Each row is a point on a landscape with many peaks, with its height.
From any point a climber steps to the highest of the 2 points nearest to it. It stops when none of these is higher. Distance is the straight distance between rows; heights are no part of it.
k154 h=659: [119 129 145 119 112 165 135 110 142 111 112 130 167 115  75  81  97 176
 146 162 162 136 150 160 107  90 104 121 170]
k679 h=521: [116 152 142 149 111 151 111 114 123  87 121 126 175 106 104  92  78 181
 135 144 120 122 156  85 148 139 138 111  93]
k53 h=357: [153 107 109 144 166 141 197 137 108 150 111 119 145 157  76 164 140  84
  64 105 158 134  96 169 127 146 132 156 136]
k532 h=632: [127 102 123 147 136 120  89 173  91 178 143 132 111 103 137 134 109  53
 129  93 128  92 122 148 120 121 109 123  96]
k663 h=587: [157  56 130 132 146 121 152 188 135 162 129 116 129 131 122 154 173  88
 160 147 101 141 150 160 111  77 143 125 133]
k664 h=620: [131 109 175 125  92 136 153 126  89  92 160 132 162 122  51  95 101 162
 143 153 154 128 131 134 125 112 140 108 146]
k915 h=513: [143 153 103 140  94 117 135 131  84 153 127 104 104 145  76 140 165 136
 121 107 141 122 114 155 125 112  93 134 145]
k359 h=19: [160 152 136 117  83 131 161 129 121 137 141 139  94 134 133  99 122  51
 167 131 154 157 183 136 136 141 138  99 110]
k218 h=89: [ 85 159 133  98 148  99 160 153 133 192 154 145 107 160 167 126 133 140
  95  69 127 127  88 143 104 122 135 114 147]
k127 h=137: [126  67 121 142  79  89 144 145  97 181 137  90  95 135 125 153 125 166
 121  90 170 119  95 128 154 128 128 108  97]
k288 h=277: [155  92 166 112 135 109 153 173 159 141 160  92 181 135  63 153  74 151
 122  95 168 107  67 138 103 135 164 111  74]
k821 h=95: [130 131 148 110 165 108 164 138  81 193 145 125 137 128 160 149 185 135
 118  34 130 105 100 139 104 122 123 133 141]
k300 h=619: [170 162 173 132 131 148 143 107  93 100 148 121 174 120 134 150 137 198
 150 139 139 142  78 136 144 106  87 147  90]
k303 h=56: [162  34 152  97 161 129 123  73 153  75 109 105 107 109 166 167 185 111
 138  96 128  85 166 121 171 158 124 110 117]
k734 h=616: [129  99  96 187 134 144 111 106 121  80 126 156 169  78 142  79 136  94
 143 188 122 130 170  50 123 144 128 185 150]
k453 h=727: [100 131 121 120 161 130 113 143 128 122 108 180 129 121 142 120 108 141
 189 132 137 142 107  93 140  64  55 157 134]
k307 h=87: [127  97 138  75 134  90 144 131 153 176 134 127 128 124 154 161 179 155
 124  45 165  88 118 168 135 146 145 129 128]
k279 h=614: [ 78 151 146 112 130  55  69 145 149 124 197 139 119 161 149 116 115 126
 119 186 121 126 198 138  77 132 129 104 146]
k247 h=633: [124 154 171 154 136 109  72  88 106  86 134 111 164 114 164  76 112 221
 177 120 153  86 126 109 158 132  92 116  78]
k890 h=709: [125 127 120 115 126 139 128 154 121 152 124 194  89 185 167  72 105 135
 176 129 122 144 117 123 162  81  70 180 154]
k496 h=458: [ 91 141 138 159 114 159 175  96  80 150 147 112 163 156 174  96  71 178
  98 142 149 108 151 108 140 161 125  84 111]
k22 h=676: [130 195 115 114 131 110 114 167 168 124  89 146 124  97 109  75  85 149
 150 135 127 106 137 155 145 104 121 148  96]
k956 h=360: [146  78 119 130  91 149 132  81 138 122 104  99  95 151  65 149 153 133
 125 102 108 126  97 155 159 129 151 116 180]
k528 h=553: [102 129 115 107  76 102 121 122 146 124 134 111 140  94 165  43  93 176
 104 173 162 115 139  76  89 164 141 141 202]
k985 h=338: [109 144 137 129 184 121 110 142 112  86 124  85 116 141 160 142  74 146
 134 141 114  74 114 107  94 129 107  97 113]
k255 h=263: [127 122 172 107 123 109 160 170 158 176 159 126 157 177  65 165  72 125
 109 141 144 110  65 101 151 144 141 121  91]
k44 h=411: [106 157 158 114 117 101  84  94 153 111 187 149 183 157  75 126  75 162
 112 135 177 118 119 145 114 153 135 101 108]
k888 h=690: [110 101 188  83 133  77 170 159 152 109 112  90 163 114 127 162 142  76
 148 121 106 124  88 111 134 132 149 119 139]
k966 h=698: [100 106  78 127 126 172  87  80 149  95 124 151 108 110 127  88  77 187
 102 135 136 116 122 102 162 129 100 144 155]
k329 h=732: [104 157 115 143 125 102 126 125 160 150 137 120 152  83 164  48  66 171
 158 138 139 109 165  86 144  81 112 158 118]
k70 h=649: [ 96 146 142 109 151 118 118 160 116 115  97 122  93 111  78 139 152 129
 159 189 155 132 137 130 127 114 122 120  83]
k539 h=510: [138 165 102 171  64 106 144 107 165 124 132 131 125 144 146  46 178 140
 148 123 143 167 194 115 127  94 165 176 235]
k163 h=613: [126 125 166 134 161 112 129 101 118 162 114 138 112 121 113 167 193 110
 162 192 131 147 174 121 130  99 104 119  88]
k729 h=465: [138 116 136 121  93 147 130 115 155 153 143 142 150 183  56 144  87 149
  79 178 145 114 138 128 131 166 104 118 117]
k652 h=750: [139 162  70 142  91  91 156 133 164 109 108 118 141 112 152  76 121 165
 160 117  96 121 151 132 146  88 134 145 179]
k217 h=654: [103 163 165 160 158 141  95 103  96 133 107 120 126  95 117 147 158 112
 122 111  84 124  87 100 125 138 114 112  94]
k839 h=733: [120  94 187 165 165 118 165 132 132 140  93 103 156 139 119 175 140  59
 156 126  96 150 109  66 124 101 113 127 109]
k460 h=699: [113 121 138 137 181 142 117 109 151 138 155 135 123 129  82 176 168  89
 115  99 144 161 128  80 136 110 125 170  90]
k940 h=634: [132 151  79 157 110 173 125 109 106 148 125 127  74 188 119 104 154 140
  86 144 105 103 131 104 153 135 126 151 163]
k188 h=190: [ 76 117 144 165 100 101  82 114 140 125 121  93 154 113  40 152 142 156
  90 122 147 136 119 150  99 161 146 113  84]
k368 h=28: [147 123 121 113 107  99 156 148 147 144 158 146  69 196 102  87 134  68
 162 128 120 139 172 173 148 117 148 122 131]
k167 h=543: [126 161  75 130 168 189 147 151 128  94  83 124 125 108 100 106 125 148
 130 202 127 163 155 143  98 105 162 128 185]
k581 h=665: [108 180 100 123 136  89 114 148 131  99 195 163 175 156 135  95  92 129
  98 150 106 100 167 126 134 138 135 152 132]
k815 h=563: [138 172 109 154 131 166 124 105 136 134 110 149 105 104 219 125  88 133
 133 128 146 125 140  58 142 127  77 140  65]
k347 h=509: [133 138 107 152 104 180 120 133  86 158 200 133 125 125 136  69 123  79
 107  96 144  97 130 100 152 133 115 168 133]
k379 h=664: [199  98 146  73 143 134 188 151 134 184  85  93  82 149 147 169 176 156
 165 129 142 141 116 130 140 123 118  95 142]
k598 h=622: [141  97 145 129  97 139 133 114 136 102 144 151 133  93 139 209 103 120
 119 122 138 185  83 105 134 131 159  91  63]
k14 h=582: [ 80 170 142  81 132 134 112 140 151 114 118 151  77 135 109 134 120  85
 131 181  88 166 115 108 150 147 127 111 133]
k377 h=102: [108 112 124 124 127 108 118 139  83 172 122 106 130  81 185 146 220 131
  98  42 114 109 110 115 114 136 153  90 152]
k442 h=45: [204  64 133  70 152 143 155  81 136 106 123 140 123 144 144 198 207 132
 126 110 129 121 176 132 143 159 142 122 143]
k148 h=359: [141 111 168 113 169 108 130 106 120  59 138  71 133 128 140 146  91 104
 161 132 143 103 109 140  76 127 111  86 118]
k291 h=593: [138 168 139 144 136 194  59 109 135 102  81 143 139  83 166 114  74 158
 135 128 140 143 117  89 134 129  75 167  91]
k401 h=491: [149 165  95 123 113 159 160 161 160  95 143 110 128 146 126  29 167 128
 133 139 136 145 157 102 118 105 156 179 234]
k438 h=696: [ 97 194 140 120 137 145  83 124 104 125 113 115  72  94 142 159 167 140
 107 156 103 145  67  74 132 164 138 125 109]
k555 h=586: [147  61 114 108 132 108  99 141 145 119 120 108 115  97 160 216  83 124
 130 126 172 156  94 137 110 159 135 107  63]
k841 h=396: [176  93 108  97 163 153 158 136  87 130 146 142 118 156 116 125 147  54
 129 154 143 113 121 208 112 157 101 129 143]
k73 h=376: [166 110 119 119 144 129 138 125 122 140 142 142 153 161  93 175 131  72
 100 157 168 135 127 180 102 131  88 149 112]
k381 h=618: [ 97 132 149  98 138  68 138 135 133 109 121 141 113 110  82 124 137  59
 161 158 148 162 155 141 132 127 115  72  85]
k86 h=677: [165 125 147 148 138 183 147 121  88 122 124 151 124 148 160 129 107 162
 128 112 125 146  73 113 165 127 115 146  66]
k723 h=591: [155 120  61 153 136 193 127 153  96 160 149 123 135 172 100  99 154 125
  96 106 125 100 126 135 138 147 147 163 178]
k82 h=559: [ 90  85 139 146 138  67 113 101  80  91 119 122 132 112 138 168 154 108
 121 143 158 147 124 146  97 148 119  71  94]
k95 h=451: [157 147 156 128 110 182 111 105 120 101 171  85 129  93 112 117 135 122
 122 126 120 109 173 153 132 123 145  92 118]
k273 h=53: [144  95 101 116  90 116 178 124 138 124 151 111  85 155 145 128 155 122
 111 101  88 138 165 187 163 137 191 104 148]
k156 h=243: [157 144  91  92 121 115  87 150  77 185 128 111 119 132 141 136 132 153
  95 176 175 101 135 174 102 167 116 131 102]
k730 h=79: [123  70 145  71 138 119 148 130 177 146 101 122 167 119 176 178 157 135
 104  56 161 103 139 102 147 117 138 115 114]
k784 h=530: [120 169 135 148  45  84 118 154 152 119 123 117 118 126 135  35 121 135
 113 125 154 143 177 125  75 114 136 168 230]
k582 h=265: [120 140  99 125 186  93 158 145 123 111 127 164  82 160 131 193 165  58
 139 149  97 158  92 126 128 104 138 133 134]
k458 h=540: [115 167 132 143  58  49 146 151 129 101 110 116 141 112 139  30  72 173
 104 140 163 121 139 109  76 167 128 150 219]
k706 h=674: [122 139 171 102  99 111 210 144 148 136 110 112 166 116  81 146 114  91
 150 120 106 165  84 119 133 111 168  99 128]
k503 h=208: [ 99 117 135 169  69 115 129 109 116 158 158  97 138  96  78 143 142 120
  88 111 133 131 146 139 122 154 178 107 121]
k846 h=325: [137  56 134 106  72 143 159 146 189 119 141 113 150 132 148 188 129 124
 100  89  84 139 123 127 142 116 198 125 146]
k189 h=608: [126  69 102 128 143 107 115 185 141 195 133 127 115 123 145 135 164  61
 148  84 129 100 160 163 102 111 147 149 141]
k312 h=642: [137 150 125 146 111 181 168 147 152 126 123 171 123 200  83  90  99  82
 176 143  53 151 154 158 134 115 193 106 170]
k727 h=523: [ 88 103 144 143 155 107  42  83  95  86 140 133 114 123 161 144 133 148
 116 150 144 134 127 119 107 142  97 108  93]
k845 h=268: [139 152 101 109 161 145  99 167  83 158 140 119  99 130 173 161 118 117
  91 125 165 105  99 143  90 184  98 141 134]
k834 h=110: [119  95 142 131 149 158 161 115  84 160 114 125  92 105 174 160 174 129
 115  69 116 118  73  97 150 146 147  86 121]
k721 h=471: [186 114  99 125 136 163 157 156 142 121 134 107 137 148 144  51 127 136
 154 150 161 111 124 125 125 109 104 180 212]
k422 h=576: [122 165 108 133 163 184 136 121 151 110  99 102 164 115  70 104 149 109
 122 180  75 132 165 160  94 123 177 123 191]
k165 h=720: [147  59 113 108 129 136 136 141 149 164  60  99 119 128 153 200 169 138
 112 101  94 134 120 106 141 109 135 147 154]
k405 h=581: [145 124 136 134 128 117 161  91 119 158 104  98  91 140 108 193 178  91
 124 170 128 150 179 128 148 158 134 111  66]
k942 h=278: [131 143 114 134 130 207 114 150 109  97 131 125 147 138 162  66  82  88
 123  95  91 114  75 103  92 144 149 150 191]
k126 h=780: [ 88 148 165  84 152 131 104 125 104 134 120 113  97 127 163  72 131 192
 147 116 127  90  96 101 147 111 103  94 127]
k37 h=68: [130  32 180 111 148 131  98  83 160 129  91 120 142 104 156 179 174 147
 134  63 172 107 166 112 143 148 140 128  81]
k298 h=566: [149 130 180 119 118 127 154 123 114  81 132 114 178 129  74 130 108 195
 139 154 154 156 107 178 150 109 123 126  77]
k825 h=712: [106 115 207 124 170 136 141 117 116 125 132  79 147 106 139 134 148  63
 177 109 107 105  92  91 112 111 126 121 137]
k246 h=322: [182  55 146 128 149 151 114 166 162 131 140 140 154 127  37 167  87 135
 100 105 118 101  87 154 152 133 147 169 104]
k771 h=304: [118 192 105 152 186 142  98 128 107 118  83 101 112 120 128 110 118  87
 133  89  88  92 120 114 110 132 103 151 157]
k749 h=541: [125 168 107 158 148 121 130 109  80 146 130 141 193 149 145  86 161 163
 122 146  68 106 156 150 114  82 115 145 161]
k380 h=571: [125 181 127 143 147 158 107 124 106 174 110 112 167 116 155 136 181 166
 123 144  91 126 177 136  76  94 105 141 139]
k997 h=230: [ 61 146 169 128  69  89 128 152 163 138 146 122  91 115  75 130 107 109
 111  79 133 159 127 132  79  93 177 129 179]
k484 h=600: [152  98 192 126 160 101 117 127 119 154  51 122 170 107 176 191 201 114
 140 111 130 134 136 121 108 183 135 119  84]
k906 h=121: [126  83 124 143 118 141 137 134 113 179 113  89 101 116 164 159 110 153
 119  64 143  87  80 105 155 171 141  85  95]
k399 h=545: [138 101 104 148 122 170 121 158  56 182 166 128 143 125  96  89 151 120
 129 116 136 119 124 143 155 116 121 161 111]
k145 h=258: [120 130 105 103 162 124 115 170 135 151 103 128  70 131 122 176 147  80
 144 101 106 161  59 103 124 116 128 127 148]
k47 h=489: [141 163 173 164  88 177 124 107 107 100 145 106 172  82 115 102  95 126
 149  90 105 102 153 114 146 147 140  85  76]
k785 h=39: [162  97 105 150 114  88 191 127 150 134 142 119  67 207  98 120 131 106
 134  85 121 145 153 197 155 130 168 141 169]
k681 h=639: [ 95 177 132 114 114  79 108 146 129 126 204 150 136 160 198  86  99 143
 109 186 131 137 181 123 139 138 142  98 114]
k408 h=717: [ 78  94 137 151 176 108 155 140 137 171 143 116 149 139  69 160 132  48
 128 128 137 153 109  68 146  93 132 140 100]
k760 h=638: [157 184 110 119 143 165 121 132 151 106  68 119 134  83 143 117  92 172
 162 163 158 132 130 134 144 113 103 151 105]
k2 h=603: [ 62 186 144  98 126 117 159 116 137 114 107 128 113 126  94  86 141  71
 157 153 122 178 130 112 140 110 143  71 125]
k313 h=779: [121 163  88 133 126  58 109 139 198  94  86 156 137 105 175  75  94 141
 142 145 108 141 133 120 131 101 118 185 184]
k783 h=694: [139 111 121 136  99 148 106 105 142  86  91 145 184  96  98  69 127 141
 140 155 171 137 142 114 107 139 101 161 166]
k795 h=400: [181  94 187 126 153 218  83  97 137 107 173 117 128 112 142 135 120 141
 128 153  92 117 156 167 134 123 150 102  84]
k677 h=66: [142 102 142 108  95 105 176 162 144 153 166 171 106 176 163  85 152 128
 104  95  99 156 148 213 151 132 195 123 167]
k172 h=379: [112 109 176 124 160  80 120  97 161 113 135 104 159 115  92 159  96 107
 148  82 170 106 120 164  96 132 135  70 107]
k440 h=567: [121 173 122 143 121 101 100 103 127 100  97 115 146 122 122 107  93 222
 141 129 119 101 116 138 177 130 122 124  76]
k864 h=423: [184 146  94  93 157 150 176 170  96 132 151 130  99 163 133  92 122 113
 140 138 157 130 130 185 145 131 148 138 158]
k316 h=478: [134 167  94 118 105 125 120 118 140 108 113  99 122 106 113 153 101 148
 147 161 136 148 179 170 106 104 123  88  96]
k252 h=508: [186 149 102 154 109 148 110  87  92 107  94  88  83 155 101 164 152 154
 137 105 120 121 107 158 152 110  90 129 115]
k927 h=511: [115 146  81 121 126 167 144 137 128 108 106 116  81 111 118 101 114 134
 165 179 139 134 177 171  89 124 131  84 167]
k498 h=552: [146 109 147 111 152 161 139 152 104 169 108 106 129 118 125 129 175 142
 138 170 104 142 123 165 126 102 140 133 130]
k636 h=746: [106  94  96 140  99 126 144 130 170 192 107  66 118 107 111 179 175 126
 104  68 118 133 142 116 134 109 153 145 159]
k654 h=436: [131 167 130  81 112 134  60 114 153 115 130 145 147 115 106  73 154 137
 133 164 144 111 102 104 157 152  84 191 149]
k546 h=580: [118  68 165 117 153  93 131 117  94 100  64 155 129  96 158 191 181 105
 160 121 148 158 124 122 105 162 113  78  88]
k812 h=656: [ 81 125  94 156 115  99  81 156 108 142 149 132 117 105 102 133 102  99
 134 119 156 131 136 121 113 128 131 129  90]
k62 h=562: [ 72 126 165  87 154  92  96 122 143  95 143 162 127 139  93 138 108  99
 112 195 110 149  87 121 109 136 118 114 124]
k180 h=512: [136 131 132 119 154 201 126 103 133 163 153 159 149 139 128 117 150 145
 137 174 141 132 155 144 124 114 122 140 127]
k513 h=637: [127 129 131  75 104  91 159 104 165 149 105 114  91 158 133 199 119  82
 144 103 138 143  75 141 142 177 112  93 119]
k385 h=548: [146 166  73 154  90 147 107 134  82 115 134 115 133 140  61 108 138 135
  80 111 165 121 114 129 124 150 138 162 157]
k594 h=636: [138  78  81 172  89 145 134 112 173 103 129 199 142  96 152  81 102 114
 154 203 108 122 154  57 140 136 105 152 152]
k96 h=76: [126 142 138 131  94  90 156 147 131 129 195 177 114 195 156 105  84 134
  86 103 110 151 132 174 120 122 164 140 147]
k370 h=299: [158  77 146 118 149 134 150 174 140 145  99  86 154 111  40 170  94 164
 116 138 123 139  72 151 136 139 148 136  99]
k169 h=390: [151  72 160 159 148 173  89 102 126  93 138 163 137 115  82 145 115 149
 153 166  89 153 151 182 148 116 123 128  75]
k43 h=449: [183 125  83 107 175 180 114 187 110 112 136 146 102 151 147  97 134 135
 148 141 153 108 131 154 116 124  97 175 173]
k964 h=759: [110 178 119 127 170 105 137 151 183 141 108 171 160  97 155  52 141 112
 144 127  95 137 123 113 152  88 111 186 184]
k523 h=479: [116  87 137 173 174 124  63 120  85 126 129 148  91 116 137 177 144 188
  94 110 142 107 142 141 133 152 119 123  79]
k178 h=542: [154 197 131 146 133 163 121  86 107 107 135 111 124 116 170 131 105 122
 140  69 170 120 143  86 143 124  75 142  96]
k971 h=171: [ 85  73 127 130 134  73  85  97 145 145 105 117 157 120  90 193 139 159
  76  86 140 119 107 175 124 151 160 123 100]
k354 h=610: [173 142 122 104  86 127 143 106 115 136 110 102  90 143 107 171 118 122
 144 136 123 134  91 166 136 183  95  62  93]
k530 h=381: [131  77 130 132 119 137 118  67 128 114 109 102 114  97  46 157 156  99
  99  75 137 138 126 166 149 173 153 117 140]
k339 h=547: [147  69 118 140 103 113 173 101 142 114  81  79  88 127 139 218 163 120
 131 137 119 160 148 126 150 141 141  90  90]
k541 h=684: [ 78 135 110 120 171  91 128 135 101  75 171 159 153 167 144  69 101 107
 122 146 117 110 150 108  88  91 102 146 150]
k643 h=671: [136 135  86 138  94 133 143 133 127 142 151 171 120 188 119  81 134 158
  96 157 110 117 140 128 148 123  95 196 202]
k258 h=394: [135 100 166 115 121  91 105  93 138 147 187 136 180 146  74 146 121  96
 120 102 205 113 118 151 100 153 159 104  96]
k796 h=756: [ 95 146 117 123 101  99 117 132 215 109 122 163 133  84 197  68  74 157
 160 138 102 103 141  83 126 117 118 152 151]
k653 h=692: [158 120 139  82 149 135 187 135 148 185  81 117 100 145 137 192 185 142
 114 131  94 124  98 126 165 149 168 119 145]
k259 h=612: [122 204 148 171 157 124  80 118 108 125 127  95 173 105 119 152 168 143
 127 138  70 139 143 111 100 107 100 153  88]
k143 h=695: [106 152 176 128 131  95  99 124 138 130 137 108 142 103 141  86  84 184
 180 139 171  92 156 110 108  84 110 121  85]
k58 h=248: [122 139 117 109 106 102 128 178 148 159 118 111  44 142 108 125 120 100
 138 104 140 180  77 152 130 100 134 155 160]
k816 h=422: [111 117 117 114 106 120 152  81 103 118 119 155 142 132 107 104  89 130
 139 143 121 132 151 186 132 151 129  48 121]
k544 h=743: [107 172 122 122 159 119 128 132 161 118  89 174 183 114 135  90 114 104
 168 158 138 140 142 107 104  73  85 158 160]
k54 h=517: [122 151  93 133 129 136 160 126 128 164 120 159 158 184 159 106 142 187
 136 137  42 121 164 200 119  52 113 158 169]
k551 h=439: [ 90 125  97 121 129 133 166  81  90 142 146 169 145 147 164 109  86 171
  98 157 107 112 159 150 145 147 142  62  99]
k514 h=689: [101 137 112 139 151 133  68 137  94 103 120 117 122  73  89 111 139 116
 158 153 171 148 141 119 101 123 103 137 102]
k974 h=621: [147 106 164  65 120 108 127 121 146 144 106 114 152 115 192 191 227 124
 141 115 116 122 160 103 129 183 108 122 128]
k56 h=461: [138 175 144 103 135 135  64 143 140 136 137 133 139 128 137 112 140  64
 108 156 124  79 131 103 120 152  95 183 146]
k820 h=415: [149 180 117 127 150 119  98  94 115 112 134 129 132 135 116 171 139 168
 122 118 194 138 126 163 154 166 103 120  54]
k638 h=340: [182  83 101 131 138 149 177 151 146 136 165 154 156 148  64 173 118  92
  94  86 155 140 100 148 159 126 149 148 115]
k579 h=447: [132 175 124 106 117  90 103 119 163 123 145 127 110 117 107 175 106 145
 148 151 167 148 113 164 127 126 136  76  58]
k29 h=651: [130 108 166 175  88 149 141  79 146 109 155 142 149 117 106 186 129  61
 126 126 119 181 124 114 137 125 116 103  72]
k253 h=680: [140 186  81 157  91 178 144 135 128 146 116 153 137 156 108  70 112 119
 154 147  81 139 137 123 154 101 162 137 163]
k929 h=609: [155 165 142 154 125 192 154 129 135 134 120 143 165 172  42  98 122  89
 143 186  61 117 172 136 101 127 183 115 192]
k610 h=83: [104 128 165 126 109  80 141 153 138 168 166 163 100 157 187 123  86  81
 104  56 109 137 111 177 107 142 133 134 146]
k893 h=300: [112  89 107  74 133 123 137 166 167 120 118  91 133  84 219 184 164 108
 107 116 112 144 161 132  92 134 174 132 168]
k914 h=484: [144 160 124 124 142 163  71 153 136 149 200 128 113 150 131 112 123  98
  69 121 153 108 123  94 129 142 114 198 150]
k837 h=486: [133 138 150 102  87 162 132 140 151 162 178 183 138 153 119 113 102 154
 116 174 137 135 147 123 119 144 117 124 119]
k988 h=583: [ 85 131 164 125 148  98  74 128 134  97 167 153 155 140  90 133 132 140
 134 201 111 117 169 135 101 120 119 142 114]
k249 h=711: [141 134 136 126 148 159 139 123  51  82 128 176  98 129 195 114 130 185
 151  99 123 130  85  83 132 131  86 114 105]
k609 h=640: [187 111 137  87 114 104 148 115 131 153  77 100 108 108 145 179 216 117
 168 100 119 108 143 132 133 129 117  94 165]
k492 h=736: [ 99 131 146  93 135 168  84  97 135 122 148 169  87 126 145  79 101 157
 154 141 124 118  93  98 136 115 106 136 144]
k113 h=738: [ 68 186 108 106 172 124  87 162 110 141 129 148  92 114 152 129 127 143
  78 146 122 135  82  98 132 154 120 145 126]
k954 h=655: [127 125 160  99 119 120 162 125 166 128 127 138 134 151 122 153  78  88
 137 109 112 148  76 150 113 116 118  88 119]
k66 h=155: [101  21 111 163 121  86 130 112 129 144 111 110 134 141 109 163 125 157
 103 120 168 126  89 160 148 154 138 119  80]
k99 h=303: [136 172 109 134 131  91 146 189 113 145 147  67  76 135 153 160 132  74
 100 118 108 118  83 119 112 139 154 115 112]
k88 h=291: [150 168  98 149 147 187 115 121 157 101 102 124 151 126 123  98  79 117
 128  95 104  91  94 109 132 139  97 159 166]
k468 h=514: [132 147 105 165 116 188 132  74  66 108 136 118 155  99 177 135 138 141
 107 103 174 149 126 102 112 122 104 121  97]
k201 h=565: [162 117  92 142  78 159 155  72 108 115  89  88  72 158 109 201 143 119
 154 148 122 143 124 162 133 129 114  74 112]
k415 h=276: [119 105 126 127 175  62 127 161 143  89 152 124 107 126 139 211 162  88
 129 144  69 139 134 138 123 127 173 120 117]
k694 h=437: [136 153 177 165  73 116 105  88 150 126 149 135 143 164  75 154  67 149
 102 156 153 136 110 111 132 170 122 100  86]
k57 h=238: [115 161 146 125  97 104 146 156 164 155 116 137 104 134 114 121 134 104
 122  64 139 195 124 185  90 112 156 144 174]
k261 h=286: [150 150 105 123 183 123 133 181  61 141 131  96  91 136 149 198 167  89
 104 141 140 126  92 106 120 156 127 147  98]
k827 h=716: [168 188  69 166  97 142 171 143 115 119 132 160 182 116 130  87 111 156
 152 117  90 107 146 135 162  99 154 128 128]
k560 h=675: [112 101 172 172 131 134 120  80 157 120 122 137  85 125 109 188 147  82
 138 101  99 174  94  80 164 103 126 152  67]
k660 h=404: [145 116 138 134 103 154 148  64 121 110 124 147 160 123  60 131 139 134
 132 104 124 134 162 194 135 157 131  97 120]
k117 h=289: [130  91 124 110 147  75 153 178 180 124 140 118 100 111 187 151 133  75
 112 124 112 142 153 134 127 126 182 109 141]
k411 h=434: [125  66 147 176 156 153  66 120 103  71 130 147 115 131 126 120 111 183
 104 132 111 132 126 133 145 105 128 141  54]
k24 h=483: [129 162 148 174  99 162 149  93  88 123 104 109 170 141 188 121  94 170
  84 115 134 143 115  80 113 134 100 109 122]
k904 h=715: [ 62 166  94 131 191 123  89 155  95 136 103 179  91  89 177  94 133 151
 142 148 137 112 134  64 121 138 114 146 106]
k930 h=663: [156  67  62 167 121 139  89  98 165 100 140 154 100 100 164  87  93 167
 130 159 117 107 153  75 150 118 113 171 150]
k436 h=691: [149 104  90 121 135 119 142 152 136 142 149 197 117 149 195  71 119 153
 110 162 113 123 124 108 156 107  91 191 161]
k220 h=320: [131 152 122 133 159 118 136 153  93 108 129  77 101 135 161  97 107  94
 132 124  77  89 110 108 117 128 138 102 143]
k134 h=341: [134  43 131 160  99 151 173 122 147 137 135 114 126 136  86 147 120 113
 129  96  79 108 113 135 155 133 174 116 135]
k40 h=706: [120 194 106 130 100  90 111 171 160 147 123 163 117 112 172  52 100 166
 129 116 124 100 185 121 177  84 113 170 124]
k619 h=312: [104  95 126  81  94  91 165 158 186 106 127 119 186 101 168 209 157 137
 107  95 102 160 129 108 111 114 191 125 158]
k678 h=739: [124 155 128 115 151 145 146 145  74 107 101 139 107 114 179  93 127 214
 156 154 116 117  92  81 154  97 103 107 149]
k483 h=735: [122  99 108 173 130 138  77 106  87  69  90 148 157 104  90 107 106 115
 132 152 152 126 146 144 115 118  93 142 135]
k561 h=594: [108 152 100 176  98 122 101 126 110 102 131 142 175  87 166  74 142 122
 100 168 148 118 139  48 135 166 114 160 162]
k885 h=220: [106 111 125 128  53 125 132 118 140 119 173  79  92 129  76 150 113 104
 108  83 132 138 146 118  83 139 177 107 153]
k133 h=697: [ 74 159 114 114 187  96 146 138 107 109 116 159 119 127 183  70 115 157
 138 137 146 113 143  79 105  99 100 134 164]
k586 h=572: [122 134  94 158  95 124 136 111 107 141 148 132 152 120 191  43 119 155
 114 150 151 103 157 107 116 144 108 156 170]

Call two points neighbours if one is among the 2 nearest of the other. Go from one point of each pair to the other, from neighbour to neighbour, staying as high as possible. Name the lowest point that can't be avoided.
k113, k483 | k62
k126, k839 | k339
k126, k483 | k298

For each start below, name the point where the climber stops.
k53 | k126
k56 | k313
k169 | k636
k915 | k313
k579 | k313
